Each scene shows the same named points in several views. A view is turned or mirrored, shifted and resized as a whole, has a little noise and may leave points out.
In the rows, 128 means zero.

Scene 1
View 1
Zudo: [157  90 147 176 148 136 112  80 150 125  91  84 141 112  85 107 123 115
 147 121  92  98 152  95 146 112 123 157 171 123 174 100  73 138 154 161
 115 129 159 122 116 115  95 175 138  70]
zuvi: [149 128 149 152 130 130 132 126 136 115 104 113 154 145 118 129 123 119
 125 125 128 134 137  90 112 131 130 135 185 142 144  87  88 131 134 134
 143 122 169  89 116 119 117 141 115  91]
sud: [144 118 160 171 147 127 130  91 144 125 116 112 159 135 115 111 119 111
 139 115 113 122 134 102 119 130 130 154 160 130 154 108  93 137 151 138
 139 133 167 108 105 106 114 158 122  66]
fotil: [160 117 142 147 137 148 123 126 145 120  82  67 141 126  88 142 133 117
 151 126 109 131 169  88 128 144 125 141 195 148 148  55  80 138 141 139
 145 120 165 109 137 133 132 151 143 102]
kasu: [143 133 148 160 122 105 137 123 128 106 112 155 152 159 141 115 120 120
  99 132 138 121 103  89 103 102 137 135 182 126 149 121  86 118 128 143
 122 121 169  72 102 105  83 135  88  80]
nimo: [143 121 166 175 151 131 133  86 146 130 121 109 164 132 116 112 119 108
 146 107 114 127 137 104 114 144 128 155 153 132 149 102 103 144 156 125
 151 135 169 110 104 102 122 161 125  66]
Bovor: [144 138 146 153 121 113 136 133 127 106 110 145 156 159 137 126 123 120
 106 130 139 134 117  88 100 115 137 134 188 135 143 102  90 121 125 135
 132 116 174  72 106 115  97 130  93  90]
Fufu: [142 145 168 158 140 127 145 120 139 120 123 124 172 152 135 130 121 111
 131 109 134 151 134 100  92 153 135 142 164 144 132  91 107 134 142 109
 163 128 175  89 106 109 139 142 114  79]
vafa: [133 160 165 156 125 109 152 136 124 111 133 167 176 173 162 128 120 114
 104 119 157 155 104  97  78 136 141 130 167 142 125 110 113 122 127 112
 158 128 179  65  96 103 117 121  82  85]
Bak: [154 114 138 156 128 122 122 118 136 109  87 111 139 137 108 121 124 122
 119 135 116 112 137  85 130 106 131 139 193 131 159  95  73 123 132 156
 116 118 163  93 119 122  88 150 115  88]
pume: [151 130 140 142 126 134 132 137 136 110  91  98 143 144 111 139 130 118
 129 132 126 136 151  84 114 133 132 135 198 145 145  67  83 126 128 137
 139 116 168  91 128 134 118 138 121 106]
Naf: [143 115 152 183 133  98 123  87 131 112 115 166 156 146 136  89 112 119
  98 126 123  97  89  96 120  81 136 149 164 108 167 153  87 121 141 163
 101 130 162  86  85  92  53 154  86  52]
Vol: [134 134 181 190 152 106 141  75 143 128 150 163 184 151 147  92 109 106
 121  99 130 126  99 115  96 129 134 158 129 117 148 146 116 139 157 120
 146 146 170  97  73  80 109 157  98  41]
ziler: [146 112 160 182 149 120 126  77 145 125 118 126 163 129 118  98 117 113
 132 112 111 110 122 102 126 118 128 158 155 119 161 126  92 135 155 145
 126 137 164 108  94  96  97 164 116  56]
veder: [138 151 153 157 119  98 145 134 121 104 123 175 164 173 158 120 119 120
  88 128 156 139  91  92  87 111 143 133 176 130 135 120  99 116 123 129
 136 123 175  60  94 104  92 122  76  82]
View 2
Bovor: [178  94 156 144 103 134  87 146 155 112  49 107 145  93 140 141 114  89
 149 127 124 135 168 142  89 151 114  87 135 131 157 152  94 179 145 201
  40  55  81 180 144 155 190  98 102 140]
Naf: [213  75 133 118  77 140  95 121 178  73  45 151 112 104 180 165 118 121
 124 102 151 188 161 124  82 173  66  32 166 144 158 112 112 198 196 252
  75  29  67 183  70 159 180 129  73  80]
ziler: [174 106  93 117  98 123 100 137 150  93  63 125 120 115 159 188 102 166
 141 107 154 181 159 112  77 166  96  47 136 136 168 112 145 186 182 222
  64  90  98 150 109 151 159 158  80  97]
zuvi: [151 116 134 132 124 131  77 153 133 115  71  92 134  93 130 145 117 127
 160 130 123 125 186 111  96 150 126  89 113 128 158 143 126 171 130 184
  42  83  81 149 163 157 182 121 100 155]
pume: [141 119 143 132 132 130  72 158 126 126  78  82 137  82 122 135 120 116
 164 138 115 113 190 110 102 147 129  98 106 126 154 148 124 169 115 181
  40  85  75 149 180 151 193 111 104 170]
nimo: [143 126  88 122 117 118  94 152 131 115  73  98 122 115 144 188  98 176
 153 117 149 166 164 100  81 157 121  68 118 126 172 121 156 177 162 187
  49 124 112 130 148 149 151 171  85 123]
vafa: [181 104 146 171  90 122 108 149 172 126  23  92 176 120 127 175  82  70
 164 128 135 148 134 180  64 140 150 120 153 118 177 169  66 181 154 187
  13  84 126 194 154 152 175 101 115 127]
Zudo: [145 111  99  86 138 132  68 141 109  94 106 116  85  80 161 151 135 206
 140 117 142 153 208  49 112 171  73  26 100 140 147  92 189 175 153 217
  83  92  50 114 127 155 174 166  62 134]
fotil: [108 133 121 109 156 124  56 162  93 126 113  73 114  71 123 124 135 166
 161 140 113 107 216  62 115 147 126  80  72 126 146 127 164 160 104 167
  54 106  63 109 195 151 191 136  92 187]
veder: [201  84 164 161  83 134 100 141 180 110  20 111 162 111 140 159  97  62
 151 120 129 145 142 172  73 148 122 100 161 129 169 162  61 185 163 211
  28  46 101 206 130 152 185  87 110 121]
sud: [149 121  95 117 118 121  89 149 134 105  77 107 120 106 145 175 109 169
 150 116 145 160 173 101  86 161 111  62 118 129 164 121 148 183 160 200
  57 105  94 134 141 154 162 159  83 126]
Vol: [186 111  83 140  74 114 127 137 177  98  31 129 140 142 161 227  72 147
 146 102 171 206 127 146  52 166 118  70 163 127 188 125 117 190 202 216
  46 109 144 165 101 152 136 165  86  77]
Fufu: [144 128 111 146 116 110  99 159 141 127  58  80 156 116 123 181  89 128
 169 128 137 144 156 137  75 144 148 107 119 116 177 149 117 171 143 176
  25 121 123 149 171 146 160 136 104 142]
View 3
Zudo: [ 93 112 121 158 111 182  93 185 169 117 108 168 143 102  99 103 121  95
 130 160 158 155 151 150  88 124 125  85 164 147 117 142 149 167 188 123
 105  60  35 145 144 100 119 148 134  86]
fotil: [115 121 110 119 106 144 118 163 149 130 118 174 148 116 124 112 126  91
 100 128 134 136 131 169  82 125 156  76 126 175 132 137 150 140 178 146
  96  97  67 185 151 152 141 157 143  94]
Vol: [127 119 133 193  66 114  71 141 117 126 145 115 111  71  90 138 131 169
 163 144 157 204 154  93  98 133  74  95 172 134  77 144 178 197 121  96
 125  99  88 118 170  85 132 105 152 131]
zuvi: [115 118 108 142  89 119 122 155 144 137 133 143 130 100 114 105 133 117
 117 120 125 148 138 142 107 114 126  76 138 161 116 140 167 160 146 133
 107 106  94 161 160 136 152 130 152 107]
pume: [110 122 105 128  96 124 134 156 152 136 132 151 135 108 119  97 134 106
 105 113 118 133 133 153 109 111 142  71 131 168 122 136 164 154 153 146
  99 108  97 173 156 149 154 136 151 100]
nimo: [125 120 128 157  85 135  80 147 128 124 128 151 129  90 103 135 124 133
 135 142 157 180 141 128  76 136 111  88 153 152 103 141 161 170 151 116
 111  95  68 151 161 113 130 139 146 114]
Fufu: [135 128 116 144  74  96 100 136 113 135 142 138 125  93 114 137 132 139
 124 119 134 171 132 124  91 128 117  82 136 167 105 141 169 166 135 127
 115 125 103 162 168 138 150 128 156 124]
vafa: [130 125 111 158  60  67 127 133 119 144 159 107 109  83 111 113 142 156
 135 103 110 166 138 103 124 111  93  78 148 156  92 143 187 181  99 119
 122 136 142 144 171 131 165  95 163 133]
kasu: [ 96 114 108 167  85 118 133 163 162 135 139 124 116  91 103  78 141 124
 132 123 114 146 152 125 138 100 104  73 160 142 103 142 178 183 132 119
 110  96 107 134 157 110 150 108 150 107]
veder: [112 119 107 169  69  82 140 145 145 140 157 102 105  85 103  87 145 146
 137 107 100 153 149 104 148  95  90  72 158 145  93 145 188 192 102 118
 117 120 139 131 166 115 162  88 161 122]
Bak: [ 93 114 108 153 104 147 131 173 177 131 125 145 129 101 107  78 137 102
 123 132 121 138 150 147 123 102 125  71 155 149 112 143 165 168 158 130
 101  82  81 145 148 118 142 129 145  93]
Naf: [ 88 110 117 193  82 134 121 168 169 125 136 111 109  80  85  78 139 137
 153 140 126 165 166 108 144  98  76  81 182 124  89 147 178 201 130 105
 116  79  93 109 156  79 136  96 150 107]
ziler: [104 112 127 177  88 152  85 162 147 123 125 141 126  87  94 114 127 130
 148 155 155 179 153 125  97 124  98  88 171 135  98 142 163 183 157 109
 116  77  59 133 155  90 125 125 144 107]
sud: [116 116 127 167  90 140  86 161 139 122 129 144 128  88 101 124 125 132
 142 147 154 179 148 128  87 128 106  87 160 145 100 141 162 177 152 112
 114  88  65 139 158 101 128 129 141 109]
Bovor: [109 118 107 157  81 105 140 153 153 140 143 124 117  94 108  88 142 126
 127 115 109 145 145 126 133 101 108  73 150 153 106 144 181 176 127 128
 109 111 116 145 162 124 157 110 156 112]
View 4
veder: [ 77 129 114 158 151 134 144 162  69 136  98 155  94  83 153 105 143 102
 120 113 100 180 136 111 123  74 125 177 135  77 145  32 150 155 197 152
  85 152  48 130 130  71 136 181 171 128]
pume: [ 89  74 139 165 159 146 138 154  77 141  56 153 128  90 148  97 106  89
 174 130 164 162 123 126 107 105 117 149 141 120 140 133 188  89 121 147
  67 127 122 179 135  74 163 178 130 136]
ziler: [ 86 155 194 170 154 110 108 200 103 104 111 102 151  83 152 118 172  99
 142 132 136 108  55 133  96 104 125 165 115 110 166  84 176 134 175 117
 108 121 143 152 125 110 154 155 145 156]
Bak: [ 82 100 147 164 183 111 121 205  90 125  78 125 122  90 149  95 143  97
 164 130 161 154  99 139  75  99  93 158 119 113 150 123 190 111 136 136
  68 135 115 155 134  96 165 184 145 136]
Bovor: [ 80 110 124 161 156 132 136 170  74 135  82 147 108  86 149 102 132  97
 140 118 128 171 129 119 109  87 116 167 135  94 144  72 166 133 167 147
  77 143  78 146 133  79 149 182 158 131]
zuvi: [ 87 100 150 163 148 138 134 159  82 135  73 143 131  85 147 101 122  87
 162 127 147 153 108 121 112 103 124 153 138 115 145 108 180 104 146 144
  80 130 117 168 132  77 154 171 137 142]
Vol: [ 84 192 191 167 119 128 118 163  98 105 131 118 148  71 154 134 177  97
 116 130  85 110  63 112 138  94 164 176 130  90 164  23 147 165 222 126
 134 129 112 141 114  97 129 139 150 163]
kasu: [ 78 118 133 160 171 118 127 194  80 128  89 136 107  89 153 102 150 100
 135 122 128 163 115 126  95  85 104 170 125  90 148  74 172 138 167 142
  79 144  80 139 134  88 151 181 164 131]
Naf: [ 76 165 153 166 186  82 105 239  99 100 124 102 110  84 152 110 195 110
 115 121 116 137  79 136  75  78  97 185 103  82 168  46 168 171 198 124
 100 145  82 115 134 112 148 177 173 134]
sud: [ 90 138 186 168 142 129 119 174  95 110  94 119 154  81 150 116 148  92
 154 132 143 118  69 127 110 112 133 154 126 114 157 101 184 112 160 124
 104 120 145 166 126  99 155 155 133 156]
fotil: [ 98  75 167 168 154 144 129 160  86 133  47 141 152  89 144  98 104  82
 193 137 185 141  97 131  98 120 120 137 138 137 146 170 203  65 101 136
  69 117 163 196 135  82 176 168 113 148]
Fufu: [ 94 124 166 160 114 162 141 118  78 135  84 153 143  73 152 113 119  86
 151 129 120 140 105 106 149 109 161 155 155 108 146  80 164 114 163 147
 100 128 119 175 122  68 143 154 129 156]
nimo: [ 92 144 191 168 128 138 119 160  97 113  96 123 162  78 149 119 145  92
 153 139 134 113  66 122 126 116 151 154 137 119 159  93 177 112 161 125
 110 117 153 172 124  95 154 148 127 161]
View 5
Bak: [104 128 137 131 150 124 175 106 129 148 146 145 152 115 143 123 127 110
 134 120  97 146 127 147 117 130 140 120 111 137  98 122 146 138 143 118
 103 147 114 121 112 108 146 141 110 121]
pume: [116 124 144 128 149 121 185 136 130 157 123 135 147 112 132 136 119 118
 146 125  91 161 114 146 131 139 139  95 101 116 121 126 137 134 135 111
 128 138 105 126  98  93 127 158 129 138]
kasu: [ 68 123 140 141 142 128 178 103 138 155 144 151 146 104 146 120 125 122
 150 140  90 144 127 134 118 127 140 132 130 126  96 121 126 123 140 107
 129 138 127 128 105 127 140 148  84 108]
Zudo: [133 131 115 113 153 128 139 111 119 123 150 129 142 115 125 124 150 104
 116 111 120 123 121 150 126 129 140 117 116 164  93 104 174 159 140 116
  67 157 118 134 131 113 155 131 131 122]
zuvi: [100 122 136 128 144 126 174 127 125 152 126 134 138 108 127 135 129 122
 146 138  91 150 119 136 134 137 137 104 115 121 113 115 138 131 131 105
 129 140 114 131 104 111 128 157 116 130]
veder: [ 36 118 149 147 133 131 187 106 140 162 137 153 139 100 149 126 119 136
 170 163  76 145 127 120 121 129 137 137 144 105  99 122 103 107 133  92
 162 133 134 129  94 138 132 160  66 104]
Naf: [ 47 130 128 142 138 141 152  74 135 137 162 155 139 102 151 106 143 119
 141 144 105 121 136 128 108 117 139 162 155 155  71 110 136 130 143 108
 102 148 142 136 121 151 164 130  59  86]
Bovor: [ 69 122 144 142 141 127 185 112 137 159 136 146 143 103 142 126 122 127
 156 146  82 150 123 130 123 129 139 123 127 113 104 124 122 118 134 102
 142 135 124 129  98 121 134 154  91 117]
vafa: [ 42 114 146 142 133 132 178 130 136 160 122 141 125  97 130 135 123 145
 171 178  78 146 119 114 137 135 132 121 147  96 114 113 106 103 124  79
 177 127 135 139  93 138 116 168  75 111]
sud: [102 123 120 120 147 131 142 125 123 129 135 125 127 109 116 131 144 121
 134 143 107 125 116 130 138 134 134 114 134 141 103 100 151 138 129  93
 109 146 125 142 118 128 139 147 110 120]
Vol: [ 45 116 113 130 136 146 122 119 128 120 135 127 102  95 109 133 161 142
 151 191 106 106 119  96 150 131 128 140 182 136  94  80 131 119 114  63
 140 139 153 163 118 176 138 150  63  94]
fotil: [148 125 134 115 152 118 171 147 121 146 121 124 147 119 119 142 129 113
 131 112 100 156 111 152 140 140 138  83  90 128 122 116 158 148 132 114
 104 148  99 127 108  85 127 154 155 146]
Fufu: [ 90 116 132 127 143 131 159 145 127 144 113 123 122 105 111 146 135 137
 155 163  91 142 110 121 152 140 132  99 134 111 119 103 132 122 119  83
 152 135 125 142 105 125 121 164 109 129]

In a view up to two points have been moved. Name them for each view, in the order of its rows, or write -.
view 1: kasu
view 2: ziler, pume
view 3: Naf, sud
view 4: -
view 5: Vol

Scene 2
View 1
dogu: [ 71 116 110  98 152  99 131 210 102 156 156 117 138  98 137 179 107 157
 110  80  92 134 186 117  90 128 140  50 159 126 176  93  73  80  59 147
 200  75 131 144 105 166 119 168 156 134]
pige: [102 122 113 114 138 128 115 147 125 117 123 127 103 131  88 139  76  96
 134 105 149 153 167 130 129 117 113  65 133 101 144  96 131 106 144 101
 158 118 109  81 124 128 123 172 109 134]
supa: [ 99 120 130 136 147 128 138 149 133 146 121 108 127 131 117 147  87 130
 145 109 135 149 173 116 125 120 120  78 141 114 147 104 110 105 124 117
 170 101 114 100 116 135 117 160 118 130]
suba: [ 79 122 101  95 147 107 136 204 101 152 144 120 125 102 122 175  85 158
 113  63  98 142 185 111 103 137 135  52 157 132 171 103  85  75  65 135
 198  84 121 131 113 165 123 170 157 125]
nabe: [ 94 120 135 131 151 115 118 157 136 136 140 109 134 129 127 145 113 111
 134 129 137 137 170 131 109 110 121  66 139  97 154  93 101 112 123 119
 163  97 122 109 104 136 115 161 115 144]
zopig: [109 114 184 206 171 135 165 117 167 192 105  66 165 152 166 136 126 151
 185 162 143 147 165  99 132  98 118 111 142 121 131 116  89 142 143 131
 155  92 115 108 101 127 106 133 102 135]
Nuras: [104 120 144 151 151 133 131 135 142 140 117 105 130 142 116 137  98 114
 153 134 151 150 160 121 127 108 114  78 134 102 137 103 116 120 147 110
 158 104 114  90 111 122 114 158 105 136]
lum: [ 97 118 163 157 160 120 116 142 158 146 145  95 150 143 149 134 144 104
 152 170 143 131 166 136 108  93 120  73 146  87 148  87  93 136 145 123
 149  90 132 115  93 126 108 151 103 159]
Minem: [ 93 120 135 117 148 119 103 151 142 118 147 119 125 135 116 136 116  88
 134 142 148 138 165 142 113 106 122  59 140  85 152  83 111 117 141 111
 151 100 124 101 104 126 114 166 108 155]
kes: [110 124 136 139 140 137 124 122 143 121 110 115 114 142  97 125  81  92
 152 127 165 154 157 127 137 114 107  81 128  97 134 101 132 120 164  96
 149 120 107  68 122 116 114 161  97 134]
Fana: [ 85 118 131 136 163 114 159 182 120 180 134  98 144 114 147 170 101 173
 139  88 100 143 181 103 106 125 132  73 156 137 161 107  77  94  76 144
 196  77 123 137 107 160 115 155 149 127]
Zibin: [107 119 143 156 151 133 144 135 143 152 113  98 134 138 125 139  96 127
 158 122 144 152 164 113 131 115 114  86 140 112 138 104 113 122 135 115
 161 105 110  90 115 127 115 156 109 131]
View 2
nabe: [152 173 114  88 182 165  93 143 163 163 166  99  75 159 149 157 145 121
  85 180 110 104 186  56  83 112  98 100 112 110 101 187 161 140 144 120
 140 119 132 135  89  76 139 142 102 112]
kes: [149 140 144  69 120 136  79 165 208 215 165 102 164 182 163 160 151  87
  46 167 102  95 157  67  61 109  77  88 164  34 169 195 163 111 124  94
 145 124 157 153  92 109 109 157 105  76]
zopig: [166 122 137  58 191 133  57 146 129 142 108  90 116 193 171 191 101 150
  94 144 125 124 174 172  35 124 180  52 207  55 145 189 127 166 101  56
 167 177 111 172  60 118  49 118  51 157]
suba: [122 166 124 171 141 176 126 109 185 116 207 111  40 121 122  97 136 170
  89 200 115 102 181  14 134 187  99 124  56 209  78 138 141 169 220 193
 113  84  97  78  51  49 183 152  78  95]
Zibin: [147 135 141  89 142 144  82 144 179 169 154 108 128 169 154 157 121 133
  74 163 111 112 166  96  73 132 121  82 161  82 143 179 145 146 139 100
 144 133 124 146  70 102  99 140  80 113]
pige: [143 151 138  91 114 151  93 160 220 213 195 108 145 162 157 139 158  91
  51 176  94  88 163  28  85 122  59 103 131  71 144 188 173 120 154 123
 134 101 151 127  88  93 144 161 111  65]
Minem: [155 185 108  69 187 165  83 155 176 186 166  98  91 160 154 168 164  91
  74 177 104  97 188  39  72  84  74 108 110  74 101 210 175 117 124 111
 145 114 155 145 117  78 150 146 119  99]
supa: [143 145 136 108 135 150  94 142 190 166 171 112 110 163 145 140 132 129
  76 176 102 107 170  70  89 148 106  92 131 102 131 171 143 147 160 121
 138 119 124 132  68  95 120 148  88  96]
dogu: [128 187 106 156 175 192 122 102 163  97 189 111  13 117 116 110 142 171
 100 209 113 102 198  16 132 172 115 126  41 222  49 147 142 173 207 194
 116  85  93  90  61  40 185 144  86 115]
lum: [161 177 101  47 229 168  72 154 133 159 133  90  69 168 159 192 134 117
  98 164 113 115 193  91  50  82 128  87 136  74  89 215 160 139  99  73
 160 146 139 167 102  84 111 131  98 141]
View 3
Zibin: [144 172  96 147 163 151 191 131 144 111 183 127 160  71 138 125  98 120
 120  66  89  95 127  55  93 192 141 191 154 138 169 123 140 118 147 103
 102 105 113 170 106 118  93 156 172 154]
pige: [110 171  79 100 165 158 149 121 114 118 152 134 179  95 140 114  46 115
 145  91  40 119 149  61 144 178 115 233 120 119 143 143 174 114 142  64
 143 130 155 176  65 121 129 190 214 140]
Nuras: [127 175  90 139 169 149 182 131 150 118 186 127 166  72 129 119 101 132
 142  71  83  99 128  59 108 193 134 199 139 132 161 125 131 120 149  91
 113 116 116 175 100 110  95 178 170 146]
supa: [145 167  93 137 152 150 173 133 122 103 177 132 165  85 143 126  83 116
 110  74  84  98 133  48 100 195 145 189 158 144 152 133 143 111 137 115
 110 112 119 167 106 125 110 140 188 158]
dogu: [150  95 112 152 117 125  44 217  80  61 127 118 153 152 126 106  23 143
  58 160 123 116  83  36 142 162 111 108  94 191  31 165 119  68 110 148
 112 182  97 165 133 176 179  61 234 154]
lum: [107 166 100 176 186 130 170 166 205 122 199 115 136  76  97  97 132 168
 164 105 120  94  91  81 124 178 110 158 121 146 142 115  69 120 158  73
  99 130  81 174 137 101  62 194 136 120]
nabe: [118 147  98 142 163 138 136 166 145 101 165 122 156 102 119 111  74 145
 140 116 100 107 103  65 136 178 111 165 112 146 114 134 110 109 142  88
 122 144 105 171 112 124 114 166 185 132]
zopig: [156 188 107 192 183 144 238 138 207 125 233 130 146  32 124 121 172 144
 127  46 131  67 108  58  43 204 166 168 183 142 200  98  95 127 170 128
  61  81  63 170 153 101  41 157 105 151]
kes: [109 190  83 120 180 161 199 107 144 132 172 129 180  69 140 116  86 121
 166  63  54 107 150  72 119 196 133 240 137 114 184 127 159 129 153  58
 127 108 147 176  74 101  92 210 179 139]
Fana: [167 122 121 179 133 133 113 194 119  75 176 124 148 110 130 125  77 142
  64 119 140  91  86  29  95 181 142 110 135 180  90 143 105  82 128 163
  82 134  75 160 147 158 130  67 188 166]
Minem: [ 94 158  88 134 177 135 142 153 162 118 167 117 155  96 110  95  88 153
 173 119  88 112 109  85 162 170  95 188 100 132 125 130 109 122 144  49
 130 145 118 182  98 106  98 210 182 123]
suba: [158 111 108 139 111 137  59 194  66  62 124 127 157 149 145 121   6 125
  51 140 105 125 101  25 136 169 122 127 109 181  53 171 146  76 108 144
 115 168 114 162 107 177 186  60 244 168]
View 4
kes: [121  80 180 155 118 125 141  98 168 111  49 156 109 145 112 176 132 100
 148 122 148 151 153 122 119 147 145 129 130 107 187 103 127 148 113 183
 101 173 121 101 104  96 124  63 113 121]
zopig: [168  75 109 146 142  82  87 104 109  82  29  90  96 158 145 122 122  54
 163  54 163 133 120 171  41 139  60  35 188  99 228  41 201  93 143 164
  74 169 125 152 100 168 156  73 109  96]
lum: [162  80 171 139 119  94 138 179 109 125  68 142  89 162 162 165 163  73
 109  57 152 139 123 153  52 133 116  67 138 123 183  38 199  99 137 180
  86 187 152 113 125 111 193  78 154  87]
suba: [140 235 226 151  53 131 199 181 105  69 185 141 194 128 180 146 162  78
  11  94 175 203  87  81 144 121 172  59  68 204 120 120  96 167  59  80
 109 142  38 164 134 120 167 188 163 167]
dogu: [160 224 215 145  53 112 190 209  82  75 179 135 181 141 200 148 166  64
   8  66 179 199  73  97 116 111 154  38  78 202 123  97 123 148  67  81
 102 146  50 170 145 131 188 187 170 152]
Zibin: [139 115 159 152 110 110 131 108 140  86  67 124 123 149 141 144 128  80
 133  88 158 150 134 135  98 138 116  70 144 121 197  86 145 128 112 150
  91 165 103 135 110 136 140  91 115 126]
Fana: [162 191 162 149  82  96 150 163  80  64 133 102 164 145 182 127 145  58
  58  52 180 178  88 136  88 123 107  15 122 166 162  71 152 123  92  89
  92 147  58 179 129 163 175 159 148 141]
nabe: [146 127 192 147  97 113 159 167 124 110 101 152 122 152 154 162 162  82
  82  83 158 161 118 123  92 134 142  80 109 149 159  73 152 134 111 153
  93 173 113 122 130 109 169 110 147 120]
Nuras: [136  97 164 153 113 110 139 116 146 102  65 136 113 150 129 160 136  86
 130  95 155 154 136 131 100 141 127  93 139 122 191  82 147 137 117 166
  92 169 112 118 111 119 138  78 122 119]
Minem: [143  98 205 142 102 118 164 172 138 134  90 172 104 153 151 187 166  93
  92  94 147 154 131 119  96 135 155 111 102 138 157  71 166 129 115 180
  90 174 138  97 125  85 169  91 151 108]
pige: [116 110 205 159  97 138 168 119 163 106  83 172 127 140 116 183 143 105
 111 130 150 171 148  96 135 151 168 136 107 134 170 111 111 160  93 168
 107 166  99 102 110  97 123  90 127 139]
View 5
supa: [121 118 101 146  97 125 120 114 135 140 141 167 134 133 197 182 130 127
 111  99 136 124 106 129  85 116 114 102 115 150 143 144  64 109 155 174
 119 145 161 106 151 152 127 103 170 145]
pige: [ 99 125 101 145 107 168  91 103 155 138 120 167 151 102 209 198 112 138
 139 145 150 134 137 157  96 110 118 109 117 125 144 107  69  88 172 170
 141 147 163 102 142 165  98 120 181 174]
Nuras: [ 96 118 121 156  98 128 120  96 141 154 164 167 149 127 187 187 111 124
 126 103 146 148  89 128 101 134 100 119 136 139 147 136  64  94 152 178
 139 146 133 124 123 146 144 110 157 163]
Zibin: [105 113 112 154  99 119 123 103 135 160 171 166 147 138 187 191 127 119
 118  81 141 146  84 122  94 130  98 117 135 147 152 153  65 108 159 189
 131 144 140 123 131 149 145 102 155 154]
nabe: [111 146 111 142  97  93 125 116 136 146 130 177 116 144 181 157 109 130
 118 117 142 116 114 114 107 128 108 116  95 128 138 124  58  83 131 163
 137 138 151 108 147 141 145 129 156 164]
Fana: [155 133  93 132  88  50 166 145 106 132 141 175  88 178 179 136 154 125
  80  53 121  83  95  81  72 127 108  88  77 158 139 174  50 135 131 158
  89 134 171  99 176 132 160  99 159 115]
zopig: [ 95 105 150 174  86  73 153  82 123 190 233 155 154 171 164 186 124  93
 115  31 142 170  30 107 106 165  71 133 156 163 162 178  57  98 135 198
 133 148  98 158  94 129 202  98 124 151]
Minem: [ 99 159 124 144 102 111 114 103 158 151 129 179 126 131 182 156  86 129
 136 150 148 126 122 128 125 126 107 124 107 112 139  98  56  61 125 155
 157 140 138 113 138 145 141 148 151 174]
lum: [ 97 170 146 156 101  62 150  99 142 172 161 178 111 159 164 135  77 114
 130 123 145 133  89 106 144 149  91 141 109 116 142 113  52  55  97 150
 160 135 115 132 124 130 187 148 130 173]
dogu: [165 156  71 114  96  57 156 173 108  97  80 189  55 162 191 109 144 146
  76 102 117  52 143  85  67  99 129  73  34 140 126 140  51 130 127 132
  84 129 211  69 219 142 135 116 180 117]

In a view up to two points have been moved. Name them for each view, in the order of its rows, or write -.
view 1: zopig, Fana
view 2: -
view 3: supa
view 4: suba
view 5: lum
